Points on a hilly landscape, in no order, each with its height.
A ball rolls from a point to whichever of its 2 nearest points has the largest drop for the distance, and stops where none of them is lower. Distance is the straight distance between rows; heights are no part of it.
Q_432 h=54.8: [108  90  72  84  95  87  72 114 106  81 140  86  97 118  87  75  96 105
 121 101  67 107 119  78  86 125 128  86  84  84 141 116  67 106 120 106
  98 135  75 145 104 117 123  89  90 117 101 136  73  82  96  92  87 106]
Q_8 h=60.4: [115  84  74  66  95  87  76 131  97  89 108 116  76  97  61 108 116 105
 111 116 101 129  99  94  84 132 125 135 106  87 120 101  63 111  72  91
 124 107  67 120 144 100 105  98  89  87  49 113  75 114  98  90  75 138]
Q_254 h=31.1: [ 78  90 117 125  59 126 130  96  88  90 101  90  99 112 116  87  87  99
 148  79  97  91  99 136 113  69  94  79 103 109  90  92 163 117 118  89
  59  69  93  94 117  87 112  96 140 107 100  95 118  88 135 108  91  56]
Q_794 h=33.9: [ 84  97 122 114  77 125 123  85  94  76 108 102 102 111 133  94  80  97
 125  88  99 102 104 113 106  61  92  72  93 133  75  98 157 106 123  91
  65  63 108  87 103  97 110  82 141  98 106  94 112  56 126  95  89  53]
Q_733 h=57.4: [111 106  81  62 118  89  56 119 102  77 121  90 112  86 105  83  87 112
 115  88  65 121  90  72  75 103 116  98 101  98 135  96  47 114 106 110
 103 144 131 130  98 100 109  98  82  95 120 103  53  61  78  66 108  82]
Q_980 h=31.6: [114  97  56  76 108 110  78  89  95  89 161 104 103  99 110  90 126  89
  76  97  58 115 122  60  90 120 112  95  93 101 115 129  51 108 118  97
 108 116 104  88  76  86  93 101  52 106  96 120  73  73  76  71 108 116]
Q_878 h=29.2: [ 95 102 107 123 108  74 117  68  97 137  67  82 112  91  89 116 103 130
  30 123 128  40 109  93  93 124  93 108  99  74  73 105 114  30  82 110
  85 122 112 107  95 100 125 109  73 143 115  98 146 120  85 104 122 114]
Q_915 h=26.2: [102 100 130  88 115 111  86  95  64 115  60 143 125 107 100 103  91 111
 143  95 104  94  93 160  82  80  94 108 130 126 108  65  93 123  74  96
  71 111 162  88  89  77 130 120  99 113 116  43  93  87 110  94 137  71]
Q_15 h=71.5: [102 111 110 100  86 118 136  75  85 120  90 124  97  86  95 118 124  89
  91 128 116  94 103 137  84  99  85 135 115 112  70 102 114  90  85  89
  78  58 123  61 103  89 110 100 105 102  62  56 124  89 104  99 110 115]
Q_582 h=34.0: [ 86  95 101 104  68  94 133 113  92  99  95 105  72 103  70 110 114 112
 107 121 131 103 125 113 114 116 106 126  79  88  70 115 144  83 101  77
  76  65  52 113 149 108 127  72 122 127  52 119 153 112 136 101  53 116]
Q_912 h=65.0: [ 94  81 107 114  87 137 101  84  82  85 129 106 109 125 110  75  81  99
 141  79  75  98 115 109 103  81 104  62 100 125 112  91 132 132 131  91
  68 101 107  92  99  84 112  94 108 116 120  95  92  54 114 101  94  57]
Q_146 h=71.9: [109 105  73  79 105 109  81 112 111  73 129  94  96  96 124  96 112  78
  92  93  83 134  90  66  98 101 102  92  89  96 107 127  64 119 104 101
 149  94  67  96  87 106  53  88  81  70  88 127  71 117  89  98  97 118]
Q_291 h=27.0: [ 84  96 110 134  53 126 146 101  85 118 102  94  92  99  96  85 109  90
 144  81 100  76 115 139 122  86  92  93 108  99  93  91 154 118 117  87
  66  77  84  86 114  83 111 104 124 118 100  72 135 114 121 124  94  78]
Q_698 h=52.3: [102 103  79  75 105  54  80 110 112  88  99  63 100 103  93 105  71 108
  60 123 120  88  91  69  79 115 127  88  76  79 107 115 105  51  96 112
  98 117  76 166 117 154 119  89 118 111  83 148 101 100  83  86  89 114]
Q_823 h=27.6: [ 85  84 107 102  65  84 124 135  99 106  96 103  68 111  55  94 107 111
 135 105 135 104 134 114 133 119 110 116  80  80  86 117 146  97 102  82
  91  79  26 132 142 115 125  75 129 134  64 143 145 135 136 120  45 121]
Q_92 h=49.8: [ 94 114 103 110 104 106 112  94 117 103  97  94 103  92 129 117 108  88
  74  97 106 100  89  95 111  89  82  96  91 102  79 106 104  89 101  97
 129  79  96  78  79 110  64 100  97  79 109 107 102 119  99 101 108 105]
Q_570 h=41.4: [ 91 119 142 119  95  78 119 111 121 112  45 101 105  83  98 121  82 112
 102 108 150 112  72 128 121  69  61 124 115  90  64  78 125  81  77 106
 116  61 107  94 107  92  86 105 141  79 101  72 123 131 111 128 106  91]
Q_962 h=29.3: [ 94  93  86  81 117  79  91  79  88 107  98 102  93 103  75 121  93 113
  57 136 118  72 111 102  66 134 119 119  96  89 106 100  98  55  86  85
  67 114 100 131 122 116 138  97  96 131  68 106 122  73  97  81  99 116]
Q_370 h=44.9: [ 89 114 133 115  77  95 132 122 118  98  72 102  96  81 105 109  96  97
 123  94 134 117  75 124 121  68  83 111 108 104  74  84 127 108  98  97
 105  50  98  85 115  94  82  93 157  61  85  80 112 121 123 121  92  95]
Q_76 h=33.6: [103 107 136  96 121  82  84 107  95 119  42 127 112  97  75 126  86 115
 107 112 139 119  80 148  93  89  78 138 129 103  94  65  95  99  56 103
 105  90 138 100 106  91 107 124 117  92  98  54 108 112 100 108 122 106]
Q_294 h=43.3: [100 106  88  87 122  92  87  79 106  80 110  80 102  97 134 117  86  94
  41 103 105  98  92  72  88  93 101  91  85  99  82 122 103  69  95  99
 114  99 111  97  84 134  86  87  97 100  99 125  93  86  89  81 108  94]
Q_660 h=59.4: [103 104  94  79 124  90  67 109 102 100  99  97 114  94 106  91  94 104
  98  87  76  99  90  93  86 106 108 104 106 100 133  89  57 111  99 115
 109 136 126 115  89  99  94 120  77  86 128  91  74  95  83  84 118  97]
Q_322 h=65.5: [123  94  88  77 107 101  98 132  81 108  70 134  82  77  49 120 112 119
 137 117 114 130  89 136  89 110 106 149 132 118 110  69  70 135  57  90
 104  87 130  78 138  66 111 114 101  80  57  63  81 114 106 101  91 124]
Q_791 h=31.7: [112 112  87  94 123  74  91  86 115 104  81  62 113  89 122 116  85  97
   9  98 109  74  81  76  98 108 106 100  95  81  76 130  95  57  84 121
 127 112 115 107  70 134  83 108  73 103 121 125 103 128  66  93 133 117]
Q_167 h=78.6: [ 93  83  89 115  84 132 108  61  76 102 128 109  98 120  89  84 107 103
 105 101  69  71 139 103  93 119 108  86  97 111 122 103 113 106 123  89
  56 120 102  97  93  90 131  97  75 138 113  94 115  53 105  91  97  86]
Q_943 h=39.9: [ 94 104 115 139  85 107 114 102 106 146  87 102 109  96  81  82 125  88
 127  83  95  77 106 118 141  97  80  96 125  88 111  78 108 129 110 105
 113 106  88  86  94  67  79 135 100  97 124  65 116 146  92 136 111 110]
Q_283 h=52.0: [111  97  90  83  92 127  99 119 106  58 123 114  95  92 119  87 105  95
 146  85  71 162  79  80  93  92 108  93 103 128 101 108  72 138 103  89
 120  80  99  63 100  85  77  71 112  51  77  99  48  92 108  95  78 102]
Q_967 h=31.8: [ 86  92  98 141  53 128 137 106  86 127 111 101  89 103  70  77 130  80
 146  77  86  79 131 130 125 105  92 100 110  94 112  96 129 133 121  85
  78  94  68  83 108  80 109 113 106 120  93  78 130 132 110 132  95 101]
Q_385 h=44.2: [104  91  98  75 112 104  76  81  89  52 129  98  94 108 120 112  71  98
  70 108 105 132 102  74  89  84 106  86  81 112  79 112 117  83 105  91
  95  87 105 108 112 125 107  69 120  96  77 123  80  40 110  70  74  82]
Q_947 h=73.5: [100  96 103  87 111 112 106  79  71 112  78 139  97 100  82 121 106 108
 108 130 115  95 105 147  74 104  96 138 118 124  87  89 108 100  72  85
  64  79 139  86 121  88 135 108  97 113  62  57 116  73 114  82 105 106]
Q_748 h=54.6: [114  98  86  71 104 130  97  96  99  55 137 118  98  90 128 105 102  82
 100  93  79 166  86  72  96  88 100  92  97 136  78 116  86 114 109  80
 113  69 110  50  94  96  76  66 104  68  70 105  59  64  96  87  85 105]
Q_228 h=43.7: [ 90 119 113 114  80  85 129 108 114 121  72  94  83  79  80 118 107 105
  83 124 150  96 103 111 126  97  78 125  96  73  55  97 126  67  82  96
 107  64  72  93 131  89  91  91 123 103  79  94 145 131 110 120  76 118]
Q_981 h=18.8: [119 108  66  75 130  90  80  82 107 103 109  84 116  81 134  93 101  88
  30  92  69  93 100  62  90 108 107  94 100  99 111 131  60  85  98 112
 123 122 132  91  55 115  71 126  54  97 121 120  87 103  55  72 135 116]
Q_390 h=75.8: [104  97  74  92 102  80  75 129 115 104 112  94 102  97  78  72 112 103
 111  99  83  90 104  84 100 131 114 106 101  74 147 108  51 115 112 119
 125 144  63 151 101 103  92 120  76  91 109 124  87 132  82 112  92 135]
Q_906 h=45.8: [ 90  97 115  95 118  76  71 128 116  86  82  87  96 113  97 104  70 108
 108  99 114 102  75 102  97  91 105  94 101  86 123  80 103 104  94 110
 112 122  87 148 118 119  96 103 131  82 113 111  86 112 105 104  91  97]
Q_790 h=41.9: [101  93  97  89 110  93  86  81  91  66 128  76  89 114 118 102  67 108
  64 118 107 104 111  65  86  95 113  77  73 104  84 114 132  69 115 101
  79 104  97 126 111 135 119  67 119 120  85 142 104  48 112  73  77  80]
Q_71 h=48.1: [ 95 122 105 122  57  90 141 129 123 124  81  92  86  71  70  95 125  87
 103 107 145  95 105 105 151  97  76 109  88  62  61 103 114  83 102 100
 118  62  49  85 120  82  68  82 115 108  90 100 152 149 102 145  62 125]
Q_994 h=51.0: [ 98 116 109 121  52  94 141 142 119 112  92 100  77  81  69  87 118  85
 136  98 134 114 100 107 146  93  88 109  88  78  83 106 122 121 107  97
 117  56  40  92 121  94  74  77 140  87  77 107 133 143 117 141  61 116]
Q_206 h=26.0: [122 108  53  65 124  71  82  91 107 100 103  60 121  83 115 100  91  87
  14  96  89  82  84  64  82 119 118  90  90  84 102 140  75  62  90 116
 125 121 111 120  75 133  89 116  69 103 101 135  92 117  43  81 128 123]
Q_856 h=43.1: [ 91 118 113 111  84  77 124 108 109  90  86  75  88  87 119 136  96 119
  55 120 147  89  93  88 103  86  87 100  67  78  30 116 142  38  86 101
  94  63  77 100 130 110  99  66 116 111  87 141 129 118 132  93  80  93]
Q_472 h=38.3: [104  97  93 117  75 132 129 107  72 125  99 123 101  95  77  69 131  96
 170  82  73  93 113 143 109  97 104 106 132 125 118  80 109 160 101  91
  73  96 121  63 107  54 112 122 102  91  92  44  93 114 101 119 114 100]
Q_611 h=44.0: [110 107 123 104 132  98 106  62  90 144  74 108 125  96 126 103 109 103
  57  93  84  70 113  99  94 112  79 104 107 112 102 106  80  83  80 118
 103 120 159  80  47 100 100 143  57 112 145  73 108  96  67  81 154  97]
Q_669 h=49.6: [102  99  92 102  94 121 100 133 110  79 108 115  97  91 100  84 113  98
 166  78  73 148  74 104 102  90 106 103 114 119 119  89  73 154 102  97
 121  89  94  79 102  66  79  89 115  50  91  87  52 122 108 114  88 103]
Q_473 h=56.2: [125  91  70  65  96 133  91  96  84  64 152 128  93  94 107  95 121  90
 111 103  72 157  99  76  88  99 114 108  99 123  91 113  69 120 105  81
 106  79 112  54 106  77  98  68  79  91  61  99  58  60  98  76  81 108]
Q_362 h=47.2: [ 88  94 105 114  97 123 101 117 107  91 109 103 108 101 119  89 104  91
 143  74  77 123  86 105 107  84  99  85 110 118 117  90  96 137 113  94
 107  96 100  84  91  84  80  99 113  66 112  89  72 107 106 113  99  85]
Q_289 h=52.2: [106  99  85  95 107  75  76 108 114  84 121  62 105 112  95  73  67 108
 106  99  87  88 105  65  82 106 131  67  81  84 144 111  94  89 124 121
  90 141  85 159  97 137 118  95 116 114 119 144  83  77  93  93  87  85]
Q_887 h=76.4: [ 92 100 107 101 115 103  93  80  85 124  90 109 101 112  86 108 105 109
  94 112  92  63 115 120  86 119 103 111 102  98 118  89 101  93  97  92
  72 120 115 110 100  98 128 123  77 124 107  77 121  84  94  91 111 101]
Q_569 h=75.1: [ 97 105 106  90 121  97  88  91  82 112  87 120 103  97  83 118 109 105
  97 117 102  94 101 128  83 111  95 128 113 114 111  78  83 104  78  94
  84 106 130  97 104  89 120 117  82 102  91  67 104  87  99  83 117 112]
Q_700 h=45.6: [112 101  76 111  77 128 115 118  96 119 114 127  87  94  64  82 146  90
 152  98  78 122 110  98 104 115 111 120 120 106 119  98  69 150 105  96
 107  98  91  63 108  61  93 103  79  79  75  76  83 131 101 117  97 134]
Q_60 h=68.9: [106  87  75  96  81 116 100  96 100  63 164 103  90 123 100  81 109  87
 113  97  73 138 133  75 100 111 112  80  74  92 105 139  86 109 133  95
 106  95  57  98  83 118 102  63  74 115  84 148  84  72 110  95  76 111]
Q_802 h=57.6: [ 97  87  88  90  98  86  88 119 106  98 107 103  81 110  68 105 106 104
 111 120 107 106 112 100  99 129 116 116  93  82 117 102  89 103  99  96
 105 109  54 129 130 115 109  95 100 104  70 119 103 116 106 103  76 132]
Q_935 h=28.7: [105  99 134  97 113 103 101 109  79 115  47 134 116  95  81 115  89 107
 140 103 124 104  85 165  95  79  86 132 134 124  98  64 108 123  69  92
  82  88 142  92 106  80 121 117 121  95  94  41 101 105 112 108 126  90]
Q_989 h=48.2: [ 97 104 112 110  65 102 131 130 114  93  95 106  81  81  88  99 109  86
 134  93 124 130  86 111 124  86  97 113  96 102  85 105 119 125 108  91
 108  52  66  86 122 101  79  78 151  61  63 104 110 125 125 127  66 114]
Q_312 h=73.4: [103 101  85 105  97 109  91 121 125 101 109 106  95 100 103  88 121  82
 112  89  87 114  91  79 115 110  98  99  99  89 117 110  60 126 108 113
 150 110  66 103  84  90  54 105  80  69 111 111  85 147  89 117  99 117]
Q_930 h=40.4: [108 104  83  82 128 107  87  75 101  84 129  90 109  96 137 103  82  94
  46  95  82 101 110  70  97  93 101  81  88 109  88 122  87  85 107  96
  99 111 131  79  69 125  88  97  74 106 119 113  79  59  78  73 114  92]
Q_633 h=41.8: [108  94  81 124  75 127 132 129  82 128 105 117  88  88  53  64 137  91
 169  79  81 109 110 129 124 105 105 114 132 106 123  88  97 162 108  93
  95  92  95  67 111  51  94 116 108  91  82  61  95 140 103 134  97 121]
Q_627 h=36.4: [104  96  75  92 107 123 101  72  98  90 150 104 105 104 114  97 119  81
  73 101  70 102 123  78  99 111 105  90  86 109  94 125  86  97 117  91
  94 101 106  71  73 100  93  86  68 112  99 112  90  70  86  80  97 107]
Q_933 h=42.0: [ 92 110 142 125 113  93 102  90 114  94  66  77 108 104 147 119  63 117
  81  78 112  80  74  96 102  62  82  70  96 106  89  89 135  78  96 119
 104 104 128  96  80 119  90  99 117  96 156 107 103 100 115 108 123  51]
Q_621 h=74.6: [101  93  84  99  97 102  79 129 116  91 119  97  97 112  93  77 110  96
 137  86  76 115 100  87 106 114 107  98  98  82 138 109  66 133 118 118
 125 129  63 125  95  94  83 104  84  80 112 119  77 128  99 111  91 117]
Q_292 h=20.2: [ 83  92 112 112  87  75 104 124 112 105  94  89  77 118  77  99  91 115
 119 108 128  88 110 107 118 107 102 110  87  79  95  98 140  87 106  91
  92 102  42 144 142 113 118  86 131 124  89 131 133 130 129 117  64 103]
Q_202 h=39.0: [ 85 106 109 117  78  83 130 103 102 103  85  97  82  97  90 126 105 116
  84 126 142  88 112 103 105 102  98 124  80  79  54 109 144  54  93  89
  82  68  66 106 140 103 116  80 122 117  72 121 144 110 131 100  69 104]
Q_349 h=47.0: [ 87 114 126 140  83  85 121 116 126 119  71  76  99  92 100 107  90 106
 104  92 135  80  86 113 140  77  67  94  98  75  73  80 132  89 103 113
 124  88  72 100 110  88  76  99 128  98 133 102 128 146 118 136  93  88]
Q_454 h=77.6: [101  97  94  97 108 119 101  53  78 116 118 113 110 114 101  96 111 106
  78 107  79  61 131 104  75 120  99  93 100 115 112 102  98  86 110  90
  61 121 128  95  82  94 130 115  64 135 117  82 117  52  90  80 117  93]
Q_95 h=40.7: [106 109 119 116 133  90  97  76 114 133  63  90 121  96 121 103 104  98
  46  95  94  73  95  95 109 102  82 104 112  99  99 104  74  76  84 126
 129 120 136  92  54 106  76 142  69  98 145  85 110 130  70  96 143 110]
Q_30 h=66.1: [ 99  79  89 115  70 149 124  79  87  77 150 108 101 123 106  81 101  87
 130  90  78 110 131 106 110  90 100  79  94 125  93 108 134 123 139  87
  65  84  91  80 100  86 117  81 100 119 105  99 105  45 121  98  78  76]
Q_481 h=53.1: [122  96  66  52 101  87  59 120  96  70 124  94  96  89  99  98 102  96
  89 101  79 131  81  72  73 125 120 118  99  86 119 113  41 108  79 103
 134 111  82 123 117 105  88  98  72  80  70 116  58 100  77  72  96 117]
Q_108 h=36.3: [108 112 107 117 122  76 102  83 118 126  57  72 114  88 117 118  91 111
  24 107 119  70  88  94 104 106  85 107 103  81  70 112 103  51  76 126
 126 110 121  88  74 114  83 116  76 109 133 109 124 136  85 104 133 108]
Q_512 h=47.1: [ 99 110 101 101 116 106  97  95 111 106  92 113 103  90 112 112 111  88
  81 104 103 115  83  99 106 103  88 116 110 102  96  97  76 106  86  99
 130  92 110  77  85  95  72 114  91  70 100  86  95 121  89 104 119 116]
Q_889 h=36.0: [ 85  90  97 128  86 109 111 109 105 125 105 103  92 110  74  88 117  91
 132  92  92  82 119 119 122 103  99 100 111  93 119  89 106 128 113  94
  96 110  74  99 108  82 100 112 100 108 107  86 114 124 107 122  97 109]
Q_149 h=48.0: [ 94 100 110  94 114  71  70 117 120  69  87  65  96 112 112 104  62 108
  97 100 115 105  75  77  91  89 109  83  84  90 111  96 113  87 103 115
 118 113  83 150 109 148  97  89 143  86 113 140  83  93 110  91  80  86]
Q_604 h=50.0: [117  96  61  49 109  81  68 102  92  86 123  96  92  88 100 109 117  83
  54 114  93 110  92  73  79 126 119 120  95  85 109 118  55  88  82  92
 131 104  82 110 105 107  87 110  66  98  59 124  79 112  68  81 109 129]
Q_376 h=21.3: [ 99  98  97  92 115  68  93  73  99 133  81  96 105  96  72 123 105 116
  36 133 123  56 109 100  80 137 109 121 108  73  97  99  90  50  77 101
  86 118 109 121 105 105 122 120  80 133  83  92 129 106  78  96 118 131]
Q_398 h=49.9: [100  98  95  98 105  68  82 111 115  79 106  55  92 117 113  91  62 111
  86 109 116  89  95  62  89 103 120  69  66  85 109 117 119  70 116 121
 102 119  70 156 106 158 111  79 127 108 109 158  99  93 107  90  77  86]
Q_771 h=77.3: [ 93  87  88 115  90  76  89 114 114 123 102  91 103 106  63  72 113  97
  96  95  91  60 121  83 111 137 111  83  96  70 139 108  77  97 127 110
 111 146  56 149  87 106 102 120  73 122 115 128 117 139  85 126  99 130]
Q_282 h=79.7: [ 93  81  79 114  82 113 109  68  89  93 144  96  96 126  89  82 115  96
  92 105  75  77 146  80  94 128 117  75  79  95 110 123  99  89 135  92
  68 122  78 111  84 109 126  86  68 146 104 132 121  60 105  92  87  96]
Q_159 h=34.4: [ 91  92 106 129  85 139 124  85  78 121 111 114 111 113 101  78 120  88
 147  76  70  80 116 130 112  95  94  84 117 118 118  83 117 142 114  91
  75 107 111  76  95  76 111 123  95 107 120  62 101  99 102 112 119  77]
Q_433 h=63.2: [129  81  78  65 101  93  86 133  86  89  86 124  71  79  53 117 113 110
 127 121 107 141  87 116  80 124 120 146 124 103 108  80  68 129  53  88
 119  89 103  95 159  81 110 102  95  84  38  90  74 111 105  86  76 131]
Q_66 h=26.1: [104  95 122  90 100 130 105  98  79  94  95 136 127  99 133  93  91  95
 152  82  84 115  91 132  92  72  93  79 120 150  89  73  98 135  97  87
  73  87 153  56  66  69 113  99 108  85 121  49  75  63  96  91 123  66]
Q_5 h=53.2: [119 105  69  77  95 139 119  86  80  90 140 129  91  87 102 102 142  74
 106 111  78 136 101  86  85 107 103 117 101 122  94 112  73 119 104  87
  96  70 119  36  96  75  88  83  74  87  56  84  76  82  86  84  99 123]
Q_865 h=30.4: [ 96 105 119 113  94 127 131  92  87 118  97 123 113 100 121  86 113  85
 143  80  81  97  94 130 105  80  82  89 119 135  94  82 114 135 102  90
  85  82 134  57  77  72 100 114 107  81 116  48  95  92  95 111 128  81]
Q_458 h=46.7: [ 98 104 109  85 116 103  94  67  88  75 100 102  99 109 129 128  78 104
  58 115 117 113  99  94  81  83  94 101  82 120  64 106 130  67  95  93
  81  80 123  92 105 121 111  75 114 111  83 109 103  50 111  74  97  81]
Q_557 h=38.9: [ 91 101 110 120 112  70  91  88 114 140  63  80 109 102  76  96  91 114
  73 100 111  45 106  98 114 119  96  98 109  69 123  88 101  72 101 122
 107 142 100 133  95  98 109 130  89 123 132  97 127 125  82 120 117 112]
Q_587 h=55.4: [109  96  72  71 109  92  63 116 101  71 134  93  96  99 101  87  99 104
 112  97  70 128  96  75  80 113 121 103  92  95 128 111  54 111 103 100
 108 123  91 122 107 104 100  89  82  89  94 116  56  79  93  77  91 100]
Q_59 h=44.3: [ 86 110 130 128 107  90 109 102 125 102  68  78 109 102 122 111  84 108
  96  86 119  82  75 107 120  75  80  86  97  92  90  85 131  91  99 113
 116 101  98 104  89 105  80 108 121  88 142 106 109 126 114 120 111  73]
Q_899 h=42.8: [ 94  98 105 103 119  70  79 113 119 116  80  84 103 104  78 101  80 110
  94 105 113  74  86 104  98 107 112 101 110  73 135  80  90  88  97 117
 112 135  92 150 104 110 105 121 107 103 122 101  98 124  89 107 105 112]
Q_136 h=49.4: [ 98 110 111  90 120  82 100  74  96  83  73  87 102  99 131 144  79 110
  33 120 132 106  85  97  77  78  89 112  92  93  56 109 128  42  70  99
  92  83 132 100 102 127 110  86 108 111  89 110 113  87 104  82 116  87]
Q_707 h=43.5: [100 114 114 123 109 102 106  95 111 143  80 111 115  90  94  98 117  89
 101  96  95  92  95 107 121  96  77 110 127  96 103  85  84 115  93 114
 128  99 110  77  78  72  73 134  88  75 127  62 105 135  81 118 123 117]
Q_516 h=21.2: [107  99 141  82 119 119  91  94  76 115  67 145 138 106 129  98  87 101
 143  73  93 103  86 143  87  73  82  80 122 143 103  66  90 128  86  95
  80 108 164  74  58  76 114 124  97 104 143  46  85  83  92  95 150  57]
Q_118 h=42.1: [ 96 101 131  88 122 109  67 104  89  67  87 114 117 112 132 106  58 106
 115  82 102 132  86 101  90  59  99  72  96 139  96  80 114 111 101  92
  89 102 146  99  91 106 105  82 132  91 127  93  71  53 109  83 104  50]
Q_13 h=70.4: [111  92  72  78 100 108  82 102 104  60 149  88  93 107 111  89 112  79
  88 102  86 132 108  66 102 116 111  85  77  84  99 145  74 102 119  96
 129  99  55 102  87 127  79  72  79  99  80 152  76  97  93  95  81 116]
Q_274 h=26.7: [ 81  97 112 127  82  76 117 123 114 118  83  82  88 109  71  97  99 117
 101 109 139  67 109  97 131 111  91  96  90  65  85  88 132  69 107 103
 105 113  48 129 127 103 104  93 110 132 109 124 147 145 112 132  74 109]
Q_406 h=61.0: [ 97 105 116 105 130  99  82  99 106 117  81 102 118 103 121  97  92 101
 103  78  81  89  86 100 102  86  92  87 112 104 130  82  77 117  98 112
 113 126 135 102  70  95  82 130  92  82 150  84  84 107  90  99 132  84]
Q_97 h=39.7: [ 92 104 137 108 117  98  82  88  98  83  82  90 109 114 143 109  47 109
  96  80 105  99  81  93  92  59  95  59  89 121 101  85 134  92 112 107
  92 111 138 110  79 121  99  94 132 103 148 106  92  62 112  98 109  38]
Q_225 h=44.6: [ 96 101 115  88 123 109  73 111 102  75 100 114 112 104 128 100  80 103
 124  81  83 132  78  96  89  74  98  81 105 124 110  84  80 125 101  96
 108 108 128  92  85  95  89  95 114  68 119  89  60  76 100  91 104  76]
Q_408 h=69.5: [109 116 112 107  84 119 143 100  84 124  88 132  97  74  85 103 127  86
 122 113 114 106  91 138 103  92  91 130 127 120  85  92  99 122  86  94
  92  56 129  55  96  77  98 108 114  78  68  39 107 104  98 116 111 121]
Q_940 h=54.9: [ 92  89  93  87 101  61  88 121 113  92 103  87  86 114  79 107  91 109
  84 121 121  88 103  88  97 130 124 103  81  72 108 107 104  69  99 104
 101 114  50 163 126 144 119  89 113 108  77 144 113 115  99 100  73 121]
Q_510 h=39.1: [ 87  99 115 107  94  91 102  95 107  67 103  69  84 112 129 112  71 119
  82 102 121 100 101  72  98  74 100  74  66 103  68 115 153  61 118 110
  82  86  87 122 113 136 111  66 136 107 106 151 112  71 141  82  75  64]
Q_275 h=34.2: [ 95 111 116 127 108  66 111  80 113 127  62  72 104  98  98 111  86 128
  47 109 120  41  94  89  94 109 100  92  93  77  96 103 119  45  95 127
  91 134 110 122  92 117 120 108  88 130 135 114 132 116  95 113 115  97]
Q_354 h=63.7: [ 93  91 125 118 103 125 108  75  89 103  96  98 113 120 127  95  85  98
 117  79  81  76 109 114 100  83  92  68 101 113 110  83 133 111 117  96
  77 111 122  93  87  95 109 109  94 119 142  87 106  72 104 106 118  52]
Q_457 h=67.5: [119 103 100  92 100 118 115 115  78 125  75 141  98  78  62 103 123 106
 146 115 106 117  93 142  92  99  95 142 139 129  97  70  74 134  70  96
  89  81 143  61 109  58 109 117  98  79  66  40  88 113  99 106 112 123]
Q_825 h=46.3: [107  98  80  78 116  79  87  92 104  88 112  83  98  99 107 118  98  88
  48 115 110  94  93  82  91 116 106 105  87  83  91 114  87  73  85  96
 116 100  85 111 103 127  86  94  89 102  77 127  95 104  83  88 102 119]
Q_808 h=49.7: [110 103  80  90  92 118 102 101  90 106 122 127  85  94  86 102 138  89
 113 110  81 116 106  98  88 120 108 125 109 107 106 105  69 121  97  88
 105  85 104  66 111  80  94 100  76  87  63  84  88 103 100  91  98 130]
Q_789 h=25.7: [110 106  63  78 116  95  73  88 102 108 134  92 118  86 117  79 111  94
  71  82  48  92 112  55  88 122 114  90  95  98 129 122  46 102 116 116
 112 138 124 105  66  95  91 126  49  99 123 113  72  87  65  73 121 110]
Q_141 h=67.4: [ 96  88  88 121  72 132 117  86  99  73 163 102  93 126 105  78 108  83
 118  92  70 115 137  82 116  94 103  67  80 106  94 123 115 116 146  93
  83  90  71  84  88 106 104  73  88 124 100 127  98  60 117 103  73  84]
Q_949 h=62.4: [ 90  95 113 121 115 102  98  85 107 116  93  86 113 113 118  96  93  98
  95  86  84  72 100  97 100  94  98  79  97 100 119  91 107 102 109 111
  95 129 121 107  79 107  98 121  88 108 149  95 101  94  94 103 124  77]
Q_861 h=36.7: [ 88 102 124 113  96 106 106  87 107  76 100  83  95 110 137 113  74 106
  92  96 113  99  93  88 104  63  89  78  79 113  73 102 144  86 116 101
  87  81 104  95  98 113  99  76 133  96 116 118 108  69 130  88  88  58]
Q_897 h=37.7: [ 92 112 129 116 120  80  94  98 115 124  49 105 108  98  83 118  85 111
  96 109 139 101  83 132 118  85  72 123 122  88  91  70 110  88  71 111
 119  87 113 104 108  89  92 120 118  93 111  66 117 124  99 125 115 104]

Call two points neighbours if one is among the 2 nearest of the other. Go from one point of each pair to the other, from neighbour to neighbour, staying as low as possible. Name the highest point that can't be avoided.
Q_97 and Q_516: Q_349
Q_376 and Q_291: Q_587
Q_981 and Q_291: Q_136

Two balls start at each pair of points below. Name the first point that both come to, or write never.
Q_15 and Q_136: never
Q_989 and Q_700: Q_516
Q_312 and Q_808: never
Q_660 and Q_887: never
Q_698 and Q_432: Q_398

Where does a ball stop that starts at each point below?
Q_748: Q_97
Q_167: Q_376
Q_940: Q_376
Q_282: Q_981
Q_289: Q_376
Q_390: Q_981
Q_473: Q_516
Q_349: Q_516
